Points, in no order, along strands that fork, close into loops and pass close to each other.
Points whose rows are less than 105 apart are linked; no others are. Some points are linked to none.
j_696: [-6,8,-1,4,-19,-6,-19,6,-2,-22,-3,10,36,-39,-15,27,-5,30,24,12,15,-12,9,23,-8,-6,-6,-7,-15,6,-11,4,-13,37,-6]
j_930: [-17,40,-9,12,23,-5,9,12,-18,5,32,41,34,11,-39,-23,-10,-14,-11,-8,32,-5,10,8,-21,4,11,6,16,7,12,-7,25,-1,-6]
j_525: [4,-34,-20,-13,4,-12,-20,-35,-10,-2,7,-46,13,-51,-17,49,-10,-12,4,21,15,-42,-5,16,1,4,-43,-13,47,-20,2,10,-9,1,3]
j_801: [3,-15,41,6,20,-16,22,5,-13,13,12,-2,55,-19,-39,47,-6,2,-25,0,8,-2,-15,4,-8,-16,4,17,40,-25,9,-33,-11,26,-8]
j_285: [4,-18,30,-2,16,-22,38,1,3,29,8,13,21,-15,-39,37,-28,3,-25,-22,24,36,-9,3,12,-20,24,20,20,7,8,-11,-8,13,-37]
j_487: [-6,-38,-7,-3,-39,-13,-15,-14,-10,-15,2,-32,-13,30,29,8,11,3,25,-15,15,11,48,-16,20,-7,28,-13,-31,24,-3,1,-25,5,-5]
j_299: [17,31,24,-2,37,26,-55,17,-3,-12,-10,15,9,-25,12,8,-26,-1,-3,-32,1,-2,26,-41,-60,-32,-8,5,5,-23,4,20,11,17,4]
j_791: [6,-21,-29,-16,-36,-5,5,-21,17,4,9,-23,-5,-8,3,-21,21,-2,5,39,-7,-25,-19,2,12,25,-6,-13,13,-24,42,26,-34,-14,3]
j_142: [27,25,-6,48,-1,-16,-3,-16,-17,19,36,24,15,29,-14,-6,60,2,25,-19,11,-12,10,19,10,19,26,-18,-35,-20,-14,-25,-3,8,-11]
j_536: [-15,-8,-50,-27,-22,5,-17,4,-6,-3,-3,-56,-20,-1,36,16,-19,8,24,21,22,-33,10,19,36,0,0,-9,-8,33,5,-1,-18,-16,12]
j_411: [25,-3,0,-18,7,-10,-21,34,13,-28,8,6,24,-10,6,24,-14,-20,-2,8,-52,-48,-47,5,-12,5,7,18,-11,-25,19,17,-3,3,32]
j_891: [20,11,7,-1,18,11,-9,13,29,-3,1,47,0,-13,-16,-18,28,-14,3,-1,-6,28,-1,-30,-17,14,-15,-14,0,-45,7,17,-19,-9,-19]
j_294: [-6,-28,12,12,-44,-6,28,-27,-16,20,31,-5,8,13,-4,-3,-18,-3,-52,6,1,5,-1,2,-18,-6,14,3,18,2,-6,-4,-12,2,-8]
j_402: [-9,25,3,1,17,18,-5,-3,1,4,22,15,15,1,-22,-22,-21,-7,-39,16,16,9,12,14,-36,-13,7,16,52,11,-10,-7,28,-20,18]
j_222: [5,8,0,26,43,-10,26,5,-18,40,-6,30,-1,-21,-28,19,-33,-2,0,-27,34,24,11,0,12,-5,22,10,5,9,-19,-7,24,6,-21]
j_991: [-5,-29,7,0,-15,-9,-1,2,-17,1,9,-3,1,0,9,3,-22,-3,-6,-39,34,9,16,-25,-18,-1,38,-10,6,7,21,22,-18,-6,3]
j_961: [35,-1,7,16,38,19,-9,11,24,6,-14,37,1,-41,-6,21,10,6,22,35,-56,-21,-16,15,32,-25,-6,17,-9,-33,-34,-17,30,6,19]
j_967: [-12,-21,-5,-11,5,3,-9,-7,-25,-36,-2,-4,31,-4,42,10,-11,-29,37,-43,12,-11,38,-15,-15,3,12,4,-49,63,-14,-25,8,10,32]
j_193: [13,-8,11,17,-13,11,-5,-17,4,14,5,2,-29,44,21,-40,27,-7,-27,-28,-13,27,3,-41,-25,10,2,-4,1,-26,3,-6,-7,-12,-1]
j_534: [9,-45,31,-10,-6,-17,-44,4,3,-56,23,-38,20,-1,-19,0,-6,1,1,6,18,-33,-22,11,-2,-14,-4,-5,41,-14,26,38,-18,-27,10]
j_148: [-13,32,-5,-10,34,23,14,20,3,22,-14,11,11,5,-8,-9,2,-4,9,-14,26,8,-21,-22,-6,6,-41,6,0,-33,-2,-26,8,-1,-24]
j_266: [20,29,25,-2,41,2,-48,21,-30,-8,-8,5,16,-48,-9,9,-12,31,34,30,-5,-22,-8,19,2,-39,-28,4,-12,12,-36,-3,42,-12,23]
j_297: [-10,28,1,-8,-39,-4,7,-20,-30,38,48,5,13,28,28,-31,33,10,21,-6,9,-11,27,-26,-32,3,-5,-15,-7,9,29,-15,-5,5,-6]
j_620: [-14,-6,10,-4,-19,-1,30,-8,-27,32,0,-42,29,40,32,-7,0,18,15,-3,13,-27,14,-9,1,-25,-12,19,-6,-3,-12,-57,-21,3,2]
j_704: [26,-26,-1,10,-9,-20,-3,0,13,-16,6,-19,0,-17,4,6,-26,2,-26,23,-64,-51,-42,12,3,10,13,16,6,-24,18,17,17,20,45]
j_30: [-20,4,-41,-32,-16,-28,11,14,-7,22,-7,-28,-34,-4,10,10,-21,11,22,31,19,-12,9,29,21,27,-2,-5,-18,37,17,2,3,-4,-15]
j_892: [-14,-6,47,10,2,3,4,23,-1,-35,38,46,38,-8,-21,1,-10,0,18,11,-13,11,4,7,-16,-23,-26,-4,-14,1,-31,4,19,-2,-1]
j_254: [26,-43,-1,-21,-8,-39,-4,-14,2,21,-4,-34,-8,29,-26,-10,11,-14,-3,2,14,6,-11,-10,11,16,22,18,35,-9,28,11,-20,-28,-27]
j_211: [-11,-16,-4,-1,3,-4,-5,-6,-26,19,8,-57,12,41,47,-10,-22,10,47,-24,26,-20,43,-14,4,-26,1,22,3,24,20,-51,-6,-9,28]
j_848: [-17,31,15,-4,18,-4,-2,25,10,-34,1,11,42,16,-15,-6,13,13,40,-31,22,4,15,17,-16,-15,-26,8,-4,10,-11,-30,20,11,-18]
j_821: [3,-25,-32,-43,0,-19,-20,-4,-8,-3,-10,-34,25,-31,-13,50,-3,-8,18,11,20,-25,-19,19,11,9,-8,9,26,15,4,-8,-15,-5,14]
j_962: [24,-17,3,12,-15,-19,15,-23,12,39,14,-19,-24,31,-18,-22,16,-9,-3,56,-19,-5,-3,30,14,21,30,12,-7,-11,12,1,5,-17,-13]
j_774: [16,-34,-10,-6,-2,-10,-11,-14,31,-10,-35,-12,-24,-16,-13,9,-4,1,-23,-21,-2,26,-10,-18,0,15,-35,-1,24,-24,-13,17,-24,4,-44]
j_183: [30,3,-2,30,21,4,-5,-33,24,5,0,28,-8,-8,-29,4,19,-14,3,16,9,56,27,33,-2,1,9,-8,31,10,-40,-11,4,-21,8]
j_55: [4,19,0,37,7,20,-16,5,21,-16,22,14,-10,20,-13,-21,2,-4,-3,-2,9,-5,0,24,-10,-3,-6,-4,-10,-24,-23,8,18,-11,-16]
j_566: [-17,17,-28,5,-3,-11,-5,-4,-14,4,-27,4,-15,35,10,-29,27,9,1,-44,-8,15,27,-32,-10,11,-25,11,-11,-2,-10,-28,18,27,-14]
j_810: [-1,-21,37,5,-25,-8,32,0,28,-12,7,-1,17,-7,-12,-25,4,27,3,50,-54,5,-13,-18,12,-7,4,18,11,-26,46,1,19,30,36]
j_545: [-1,-6,32,4,-1,6,-3,20,20,-9,16,-11,-8,21,-12,-22,-34,25,-39,12,-6,20,-1,10,-15,-33,12,29,41,15,-3,-8,33,-16,-10]
j_332: [-25,22,-3,46,47,19,1,10,-12,3,-21,-15,-33,25,3,-31,-29,25,18,-18,-5,-16,16,29,2,-19,-6,21,-2,19,7,-15,65,3,11]
j_354: [0,-30,46,15,-10,0,4,10,4,-25,43,24,16,-4,-12,-6,-9,-3,-21,12,-27,6,-11,-4,-34,-8,-13,-11,14,-25,2,14,-1,-14,15]
j_114: [-20,16,-10,-54,-10,-3,24,31,17,7,-20,26,11,-19,-9,0,-18,0,0,43,-24,18,-6,-5,-1,-6,-9,22,-3,21,10,6,-4,15,-10]
j_24: [-4,37,5,-15,36,22,-24,4,-11,-1,-32,-2,31,-18,15,15,-27,0,19,-43,20,-8,27,-18,-47,-31,-16,20,-3,-1,-9,-12,10,37,-1]
j_705: [-9,9,-23,-9,18,-7,-18,24,-17,10,-34,-23,-10,0,19,-1,-11,26,30,4,8,-10,5,6,6,2,0,21,-17,18,-23,-29,14,6,30]
j_728: [0,-13,-39,4,-14,8,-4,-39,-12,4,-7,-36,-8,36,32,8,41,-7,19,-43,12,2,62,-6,29,-3,47,-19,-11,35,10,-11,-5,7,0]
j_849: [-7,6,-35,0,-26,10,17,-7,7,1,27,-22,13,-3,8,28,-7,5,-38,-13,26,-21,-28,41,9,4,9,-15,29,12,12,-15,-12,-12,-7]
j_651: [10,26,32,3,26,12,22,13,35,6,5,55,-14,2,-7,-9,30,3,21,-26,-4,68,3,-24,6,-9,-14,-13,14,10,19,-12,21,-17,-37]
j_669: [-6,-7,-48,6,32,14,-28,-16,-9,-4,-35,-31,-39,25,26,-1,-33,-34,-9,-57,8,-18,13,-17,-2,-4,-4,16,8,8,-2,7,18,-8,12]
j_515: [9,22,5,12,24,38,-31,15,8,-21,-28,23,4,-5,16,3,-18,-9,-35,-51,-2,1,8,-35,-29,-22,28,10,1,-20,-12,27,0,18,8]
j_194: [-7,-10,-11,12,-12,-16,-23,-2,-33,20,15,-22,7,4,-19,-15,-31,20,-13,29,8,-44,1,0,-7,-7,-22,23,6,-20,-25,-4,10,13,-8]
j_217: [20,-18,-14,-8,-3,3,-24,14,5,-8,-32,9,-14,-33,24,36,-29,-8,4,-16,-6,-6,-1,-15,-11,10,28,-1,-30,-5,-8,36,-34,14,12]
j_509: [-12,-16,-26,3,-20,10,6,3,11,-38,16,-31,-4,31,21,23,-5,-11,-35,-59,23,-13,-19,19,24,-7,9,-16,16,12,-5,1,-6,-20,-19]
j_745: [26,-9,2,-25,8,-2,-20,18,28,-25,-10,4,-5,-27,35,8,-28,2,-35,-21,-22,4,-15,11,-47,6,13,-5,39,8,9,24,-19,-22,13]
j_370: [-6,7,-24,-30,-37,8,-5,-13,13,-5,-29,2,1,14,-1,-23,44,2,-40,27,-32,19,-9,-22,-6,13,-25,12,13,-15,-11,-14,-24,16,-1]
j_649: [-17,2,12,-18,-16,-1,41,-10,8,24,-5,20,-34,-2,-2,-21,-15,-8,-24,18,-10,62,-2,-10,-3,0,-23,-1,5,34,-10,11,8,-15,-27]
j_641: [19,-7,-5,8,-9,12,2,7,27,14,-32,13,-15,-27,-2,12,-17,11,-14,27,-22,6,2,-2,6,0,33,11,-8,-17,-2,26,-19,19,-7]
j_957: [-11,8,-37,-26,-17,11,-1,3,-13,-14,-2,8,-17,-13,21,-18,46,-11,-12,-6,11,5,-32,-8,15,32,11,-37,9,11,12,23,-29,-35,41]
j_315: [2,-28,-7,2,-31,-8,30,-36,-9,27,14,-18,19,-9,7,20,-12,-6,-34,12,-31,-23,-17,-6,-14,10,-24,6,16,-23,9,-23,-7,22,-5]
j_277: [-5,10,-18,11,-22,0,17,-18,1,25,11,2,1,-11,-4,8,-11,10,2,-9,45,5,19,7,-3,5,22,-14,-5,3,20,13,-25,15,-32]
j_865: [12,-1,33,23,-15,-2,22,-64,-15,21,0,22,-3,-13,-16,17,62,-13,7,6,-27,24,-22,-21,20,18,-51,-27,-3,-17,-25,2,-19,25,-8]
j_711: [19,12,14,20,49,14,-27,38,-1,1,-7,29,4,-46,-23,17,6,35,40,14,-5,-12,-15,8,28,-22,-15,4,-13,-27,-34,-10,28,2,7]
j_981: [8,47,-20,-8,43,33,17,16,32,16,-24,16,11,-3,-5,15,25,-12,23,-6,23,19,-24,19,17,10,-9,-1,4,-16,0,-27,0,-13,-16]
j_452: [4,-36,-16,0,-21,8,-31,-7,-9,-40,23,-34,11,8,54,14,-3,-1,43,-19,11,-15,47,-13,17,-7,11,-15,-50,41,-12,-14,-21,-2,23]
j_985: [1,-39,30,15,-29,-5,14,-9,25,-6,3,-30,-18,29,-9,-5,-30,12,-39,8,-11,19,-8,10,-2,-15,7,18,17,1,-5,5,-2,-2,-28]
j_587: [-7,2,7,-23,-21,-8,22,15,27,11,-6,-3,19,1,-10,-15,-15,19,-3,57,-46,-9,-10,2,-5,-5,-13,36,4,-6,29,-14,11,27,-9]
j_105: [-26,1,23,2,9,21,-6,33,-14,-42,11,16,15,1,22,-6,-44,-7,1,-29,-1,4,6,-8,-26,-18,39,5,-23,45,17,10,27,-2,47]
j_862: [-26,16,6,-12,-20,-4,16,-17,-30,5,-22,23,13,-16,-34,1,56,6,7,26,15,31,-20,-16,39,9,-25,-13,-1,11,-23,10,-25,18,2]
j_575: [-26,-4,-25,-6,16,-2,-2,-24,-33,7,-33,-54,18,9,28,-20,-18,14,44,-16,25,-41,61,3,-3,-25,8,22,-2,58,0,-40,8,9,32]
j_386: [8,-46,4,-20,-4,-32,-24,23,1,-24,-5,-35,-3,25,-13,0,-9,1,-7,-13,13,-12,-25,-9,13,2,13,17,30,-7,19,13,-21,-23,0]
j_788: [2,34,37,9,40,37,-3,17,-16,1,1,25,45,-31,-13,33,-31,2,-3,0,23,-19,-14,5,2,-47,4,7,-5,-15,-28,3,12,9,-7]
j_81: [22,9,-12,-5,33,15,-31,16,33,-20,-27,21,-10,4,8,-15,15,-11,-17,-45,-5,19,7,-28,-33,13,11,2,26,-29,2,11,-7,-12,3]
j_171: [1,-2,-42,-24,-43,-7,-12,-12,-22,9,29,-10,-6,2,11,-12,59,11,2,7,-3,-17,-5,-22,21,20,1,-30,4,0,21,11,-32,-12,11]
j_604: [-8,-4,-36,37,-2,7,7,-58,-24,20,-5,-23,-33,38,24,-25,44,-5,22,-22,-2,-6,63,20,17,5,28,-20,-11,32,-6,-18,21,0,14]
j_34: [3,-28,-40,12,-46,3,2,-27,-10,-1,-1,-2,-7,-22,11,26,13,-5,-18,10,1,-15,9,10,26,16,42,-31,-19,4,-16,29,-37,7,13]
j_179: [-1,-25,15,21,-34,-9,32,-21,16,-24,18,-20,9,-18,6,-21,6,12,-23,21,-45,-24,-28,-9,13,17,3,-4,11,-43,34,15,18,37,63]
j_621: [-8,-24,-24,-41,-21,-7,-3,-1,8,2,-39,-34,-30,20,22,5,-18,-18,-15,3,5,9,4,-27,16,2,1,18,-3,10,4,12,-40,-2,-8]
j_122: [-16,8,23,19,10,13,-31,13,-18,-45,18,3,-5,-18,13,3,-49,12,-1,-36,8,3,4,5,-29,-22,-5,-9,-7,43,-8,23,43,-8,23]
j_918: [16,-1,-47,-20,22,-3,-53,6,3,-12,-16,-29,-25,27,29,3,-17,-36,14,-33,14,-32,6,-30,4,4,-16,18,-10,-17,-7,10,-15,-15,1]
j_954: [-30,11,-29,-32,0,-4,-3,22,2,-8,-34,1,-46,15,14,-33,-20,-14,-13,0,1,24,8,-32,0,14,-15,10,-7,17,0,26,2,-5,4]
j_328: [9,8,4,24,-2,12,-13,-5,27,-3,24,-5,-17,45,-11,-54,22,0,-11,-11,18,10,0,-6,-20,13,-3,-2,12,-35,19,-2,7,-27,-28]
j_80: [5,-28,-32,-10,-4,-2,-11,-7,-19,-1,-16,-5,-3,-14,25,33,-16,-22,6,-58,30,-4,23,-33,2,7,50,-14,-21,10,2,19,-29,5,8]
j_742: [32,28,24,-10,31,15,-64,7,-2,-12,3,8,-8,-25,5,-9,-31,0,7,11,-1,-1,14,-10,-47,-36,-7,2,14,-3,0,36,27,-26,16]
j_836: [-4,14,14,17,0,-10,11,14,-9,24,34,12,31,15,-40,-19,-25,7,-25,19,11,-24,-8,3,-15,-3,-6,22,9,-26,0,-12,15,8,-39]
j_455: [-5,14,-23,-27,-17,-14,7,4,30,-8,-17,3,6,-5,-25,-7,31,13,-30,11,-21,18,-39,-2,12,27,-35,2,25,-2,21,-15,-9,7,-32]
j_220: [0,-22,-23,19,-31,-6,3,-9,-4,13,-29,-10,-44,-9,-5,3,17,18,-10,36,-8,3,5,10,37,19,30,-12,-31,-12,-15,22,-23,20,7]
j_231: [1,16,15,15,-2,18,-31,-4,-14,-4,7,-39,12,-2,-2,7,-17,36,-11,16,13,-39,-20,20,-13,-28,-39,11,18,-23,-17,-13,11,8,-5]
j_150: [36,-20,-2,24,-10,-14,16,-39,43,22,16,-4,-1,12,-24,-24,-3,-22,-20,36,-40,-23,-12,13,-5,27,20,10,3,-42,27,20,-1,-2,-23]
j_111: [8,-4,-19,-26,7,-21,-9,28,38,-17,-19,12,-25,-6,-17,-43,15,15,-23,10,-29,16,-39,-13,10,32,-22,-1,17,-12,23,16,-2,-23,-30]
j_23: [1,-2,-19,-13,11,-14,-15,39,21,-10,-15,21,-44,9,-8,-38,-10,9,-30,12,-43,14,-13,-21,7,13,-15,16,-12,-8,-16,7,18,-8,-8]
j_5: [14,-19,9,-17,11,3,23,1,33,9,-6,5,-8,-34,5,11,-45,-8,-52,-1,-21,15,-34,7,-18,2,-8,4,37,2,8,12,-10,-20,-17]
j_437: [-6,-9,-14,-27,-8,-13,-15,21,10,-7,-45,-30,-31,26,7,4,-6,4,-1,37,-18,2,1,8,29,1,1,29,-17,13,-19,-9,-7,11,12]
j_569: [-30,14,5,-30,-15,-22,-4,62,-11,-16,7,2,9,32,5,-22,-14,18,10,12,-6,-7,-14,-21,-1,-3,-3,27,-18,6,29,-15,0,10,15]
j_391: [33,27,17,-13,31,18,-46,3,1,-10,7,22,12,-36,-11,7,-14,-16,13,49,-24,-18,-9,16,-14,-38,-15,6,-4,-5,-23,32,28,-25,12]
j_940: [2,45,23,-22,26,33,-24,-7,-22,3,-20,3,41,-55,7,36,-34,-3,2,-1,29,-11,8,-4,-31,-48,-5,5,-12,6,-20,16,-6,28,0]
j_686: [-16,13,-8,-29,-6,-11,26,9,3,3,-37,32,16,-30,-34,6,26,9,15,46,-17,30,-9,-6,39,4,-13,7,-1,7,-5,6,-8,23,-7]
j_232: [-3,-12,22,-10,-1,10,-22,22,-21,-31,-1,10,29,-10,24,23,-31,-11,7,-10,-7,-6,6,-14,-20,-14,20,13,-40,27,-30,-4,-2,10,40]
j_883: [-24,4,14,-8,-2,-12,26,-5,-3,14,-7,-14,-52,46,21,-25,-21,-18,27,11,7,27,50,13,-4,10,11,-3,-29,45,16,6,24,-10,-3]
j_871: [20,-37,20,24,21,0,-42,-34,-6,-27,17,-35,2,-41,-18,29,13,-19,-7,25,-5,-36,-10,19,-12,0,-20,-18,41,-44,-11,23,-4,-12,29]
j_671: [19,-28,2,24,-2,-24,2,-10,-30,6,19,27,7,-39,-14,36,38,-2,-8,-4,-25,7,-24,4,4,30,-1,-31,2,-17,-9,-11,-9,-2,37]
j_776: [-9,-5,-6,31,-7,-36,9,1,-37,14,27,5,3,18,-10,-4,-10,7,22,-10,22,-30,34,22,7,14,25,-8,-43,14,-24,-3,19,10,-18]
j_556: [-34,20,-6,-11,2,-23,22,23,-8,-1,5,11,-27,8,9,-14,-26,3,31,15,6,8,24,34,0,16,-7,-10,-34,54,0,5,36,-9,-2]
j_464: [23,-29,44,31,27,15,-42,0,-7,-32,14,-19,3,-24,-17,15,20,1,-20,17,-29,-27,-27,5,-7,-22,-9,-1,22,-63,-15,1,6,5,48]
j_531: [-52,25,-22,15,0,21,18,-14,-30,2,-14,2,-3,6,1,-23,-17,-12,1,0,44,-19,43,9,11,1,34,-9,-30,26,-1,20,11,20,5]
j_162: [-13,18,3,9,-49,-7,22,-42,-28,32,38,5,-2,30,3,-26,31,7,-22,12,6,5,12,-5,-4,5,-1,-14,7,23,-2,-5,-6,2,-19]
j_28: [-21,16,20,-29,15,0,11,30,-12,-18,-2,17,47,13,-11,8,32,-11,23,-14,4,6,-19,-13,-5,-3,-46,4,-8,-20,-14,-34,-7,4,-4]
j_793: [-11,-1,2,-3,-4,2,-11,23,3,-40,14,3,1,-33,9,20,-29,19,-29,-37,18,5,-15,20,-27,2,1,-24,33,29,11,17,4,-10,16]
j_347: [17,-23,3,18,12,5,-17,-13,33,-21,-31,6,-15,-35,-27,13,28,18,-30,4,-22,33,-9,-11,3,13,-38,-10,39,-40,-17,-5,-13,14,-12]
j_995: [-12,20,-9,0,14,30,-6,16,5,-30,-1,27,-9,-10,10,-23,42,-6,1,-22,14,31,-15,-2,-7,19,14,-34,9,-2,16,11,-6,-32,48]
j_798: [10,5,5,-20,19,4,12,54,37,-13,-8,5,-15,10,24,8,-15,11,-11,-32,-25,24,-34,2,-7,2,6,11,15,16,28,-21,18,-27,-1]
j_319: [-18,29,-22,-23,-31,11,-2,13,25,-10,11,-17,3,44,12,-31,14,0,2,26,10,-21,0,13,-8,3,-13,9,-13,-9,22,-7,-12,0,-23]
j_340: [20,1,25,30,1,-2,6,-40,8,15,22,34,-9,-21,-27,-8,43,-7,-6,6,-9,25,-17,-25,-6,31,-43,-39,7,-42,11,17,-24,-1,-32]
j_541: [-52,22,-34,5,-7,26,28,-10,-38,19,-3,-18,-31,32,30,-30,1,-11,4,2,29,-31,26,-6,33,7,18,-21,-33,17,29,10,8,2,9]
j_412: [2,34,7,-8,14,13,30,16,31,7,-22,9,-21,37,25,9,23,-13,29,-35,-4,33,15,12,6,11,35,-3,-33,21,34,-10,12,4,-18]
j_342: [3,-10,-18,20,-55,-16,15,-43,-23,-8,25,22,16,-19,-6,20,55,-6,-1,18,-24,-16,-5,9,36,24,15,-37,-27,1,-4,19,-29,26,16]
j_762: [23,-25,14,35,-6,-2,-9,-22,28,0,35,-12,7,-1,-28,-41,8,5,-18,28,-14,-39,-22,1,-11,17,-6,-3,17,-71,37,19,-9,-3,-7]
j_674: [27,-27,14,21,36,2,-14,7,6,-8,-2,8,-7,-30,-26,12,14,-4,-19,22,-57,-13,-34,4,20,-4,-16,11,17,-49,-30,-14,26,0,42]
j_458: [24,-9,-6,16,-22,-26,24,-35,-11,0,14,23,19,-31,-15,25,47,-8,-20,7,-28,-11,-39,3,25,38,18,-32,16,-8,30,20,-27,15,31]
j_718: [-11,17,42,-7,2,-9,46,-2,-19,35,3,11,11,21,14,-11,9,2,43,-20,9,32,10,-12,-18,-10,-12,1,-21,24,3,-26,10,0,-11]
j_833: [15,-32,57,28,9,-2,20,-1,23,-11,34,9,30,-27,-20,-14,-17,4,-30,23,-31,-23,-18,-11,-16,-2,9,-5,39,-54,45,22,5,4,11]
j_272: [-34,45,-28,-12,-16,-5,-6,16,6,-25,14,1,23,25,2,-21,4,15,26,-12,29,-34,20,18,-13,0,-28,0,-17,8,8,-10,8,21,-32]
j_479: [-13,20,33,7,29,16,25,14,-25,11,5,10,64,-1,-27,17,-12,-1,-15,5,33,-15,-14,16,3,-33,18,21,16,-6,-27,-33,2,3,7]
j_965: [-3,2,12,27,11,9,-21,16,-1,-32,17,27,-18,-9,-11,-13,-10,13,3,3,-17,10,-2,22,-4,-15,-36,-3,-14,5,-59,3,39,-11,8]
j_863: [11,-4,6,4,25,13,-20,-8,24,-27,-16,25,3,-28,-41,15,26,-6,-5,29,-3,39,5,18,12,-14,-25,-1,43,-8,-45,-3,0,-12,6]
j_8: [11,23,23,-8,8,-6,9,-3,-17,48,-5,24,-20,3,19,-2,33,8,29,-33,-15,42,-7,-50,-25,20,-22,-7,-13,8,9,-15,3,7,-10]
j_264: [19,-5,-37,-9,2,-12,-49,18,-12,-10,9,-35,-16,21,49,30,-40,-22,11,-26,-7,-63,5,-16,21,-1,3,11,-40,4,1,8,-20,-4,5]
j_654: [-8,-17,-35,-32,6,-21,-29,16,-25,-3,-12,-19,1,-9,-4,12,18,2,24,4,12,-3,-14,-5,11,18,-27,4,11,5,-11,-24,0,-16,29]
j_201: [7,20,4,-5,22,25,23,17,24,21,-23,0,-6,14,5,6,10,-7,23,6,17,28,-5,19,18,-3,45,10,-7,8,10,-13,5,-19,3]
j_316: [-37,37,-16,-9,5,14,26,-4,-7,-11,-39,5,8,-12,11,12,-19,-7,0,-6,29,-10,43,36,14,-6,30,-3,-44,54,-33,4,1,38,-5]
j_124: [-6,37,4,-1,13,4,35,3,25,25,1,43,-39,2,-6,-35,3,1,-8,-2,-7,57,10,-16,6,10,-4,-10,5,33,18,9,29,-17,-39]
j_471: [12,-22,32,-8,-14,-29,18,-3,-2,25,18,-3,-9,35,-22,-15,7,-18,23,25,-3,19,-1,-3,1,6,20,10,-7,3,23,11,-3,-21,-20]
j_274: [0,-2,18,-5,11,20,45,-6,23,27,3,42,-16,-46,-6,-2,-20,-6,-38,26,-10,56,-13,-9,1,-8,-10,-17,35,12,2,7,-5,-28,-13]
j_644: [12,-8,17,-2,18,12,-11,47,26,-21,-8,-2,-28,14,40,15,-18,4,24,-12,-35,19,-28,2,3,-8,-13,12,-22,2,-4,-19,6,-26,33]
j_414: [-2,6,-3,23,-17,33,-3,-11,6,-9,5,-24,13,-29,4,41,-13,21,-21,9,18,-29,-36,47,11,-10,-5,-12,15,-9,-11,0,-8,6,4]
j_97: [-29,20,-35,10,-1,26,20,-49,-31,34,-20,-21,-59,38,34,-22,39,-16,10,-11,3,-14,46,-4,41,15,20,-31,-21,33,27,15,8,3,3]
j_192: [-28,20,23,0,5,8,21,5,-31,-1,-7,21,36,-10,-25,-2,55,12,25,12,20,9,-27,-13,25,1,-49,-17,-8,-30,-19,-20,-18,10,1]
j_78: [11,-12,-37,-22,-10,1,-22,-19,-1,-7,-10,-33,14,-2,14,34,-4,-22,22,6,17,-32,12,24,14,-2,17,5,-15,17,-22,-3,-19,-1,-3]
j_182: [19,15,20,23,27,15,12,-20,20,11,-13,40,-11,-13,-19,9,28,-2,19,-23,28,79,25,-7,4,-2,15,-22,23,8,1,-1,-5,-11,-10]
j_890: [2,-7,-31,-8,-23,0,-7,-3,4,23,27,-40,-16,34,24,-22,-11,-2,3,21,12,-31,-1,-4,0,7,-6,5,2,-17,26,-9,-15,-24,-12]
j_834: [-17,-3,41,-1,-16,-6,60,-19,-21,44,-9,-28,11,34,2,-10,1,13,17,2,27,7,1,-5,12,-23,-14,12,-19,4,-12,-27,-17,10,-39]
j_866: [-14,-1,-39,11,14,9,-2,-5,-5,-14,2,-5,-24,22,7,-7,-13,-31,-30,-51,18,-7,-14,-2,3,14,-16,-10,13,-1,-14,9,22,-26,-5]
j_864: [-13,12,23,0,7,20,-2,36,12,-32,-8,-6,2,45,35,-9,15,3,37,-13,-12,17,-6,4,4,-15,-5,14,-38,4,-9,-35,4,-7,34]
j_522: [26,-41,13,16,20,-28,-17,6,-13,-9,0,17,8,-53,-26,49,-4,6,-5,7,-41,4,-13,10,0,7,-2,-2,20,-8,-28,-6,17,5,36]
j_574: [-4,-7,-16,2,-16,-23,4,-20,-28,26,42,-4,29,1,-8,0,-7,-3,42,-3,48,-27,39,6,-10,1,10,-13,-18,9,5,0,-12,-1,-29]
j_86: [-18,14,0,-6,-28,-5,5,6,9,-15,-24,5,3,-12,-1,13,-15,18,13,31,-4,-3,36,33,3,-7,10,1,-37,29,-29,13,-9,41,-19]
j_155: [24,0,26,-4,-22,-7,14,-16,4,31,7,22,-18,19,15,-7,31,-10,-21,-21,-36,25,-24,-40,-19,24,4,-8,-9,-5,15,6,-18,-3,-23]
j_426: [0,10,5,31,12,-30,33,-6,-25,28,6,29,7,7,-32,11,-10,-8,-1,-5,25,9,24,27,23,8,43,0,-22,23,-30,-7,16,9,-24]
j_879: [-6,-14,38,9,-19,-16,45,-33,-6,22,9,-10,12,25,-34,-1,19,-9,13,25,16,21,-8,20,30,-9,-4,4,-2,8,-8,-3,-7,-1,-34]
j_691: [5,6,-17,5,-19,-4,12,6,18,31,-3,-1,-24,-4,7,-2,-41,9,-25,15,1,-9,13,11,-19,12,33,5,-14,0,17,20,-9,15,-34]
j_580: [22,9,11,-25,8,-16,22,27,36,14,4,6,-19,35,27,-1,-8,-17,16,-33,-13,29,-2,-4,-25,13,31,5,-9,16,52,1,3,-20,-22]

A piece is all that can be reached along the links. How many separate loops has the piece of each point below (a circle has one, a figure eight two, a Y none), and how many tips (points with one link)?
j_81 -> loops 2, tips 3
j_183 -> loops 0, tips 2
j_798 -> loops 0, tips 3
j_509 -> loops 0, tips 3
j_879 -> loops 1, tips 2

A tip is a point with one link. Name the tips that can be reached along the links from each point below, in the order of the rows.
j_621 -> j_370, j_865, j_883
j_386 -> j_534, j_575
j_272 -> j_411, j_995, j_864
j_452 -> j_696, j_774
j_402 -> j_297, j_315, j_264

How many points has the smallest loop of links through each point below? Write 0 if it is on no loop.
j_718 -> 16
j_277 -> 6
j_34 -> 26
j_78 -> 0
j_862 -> 0
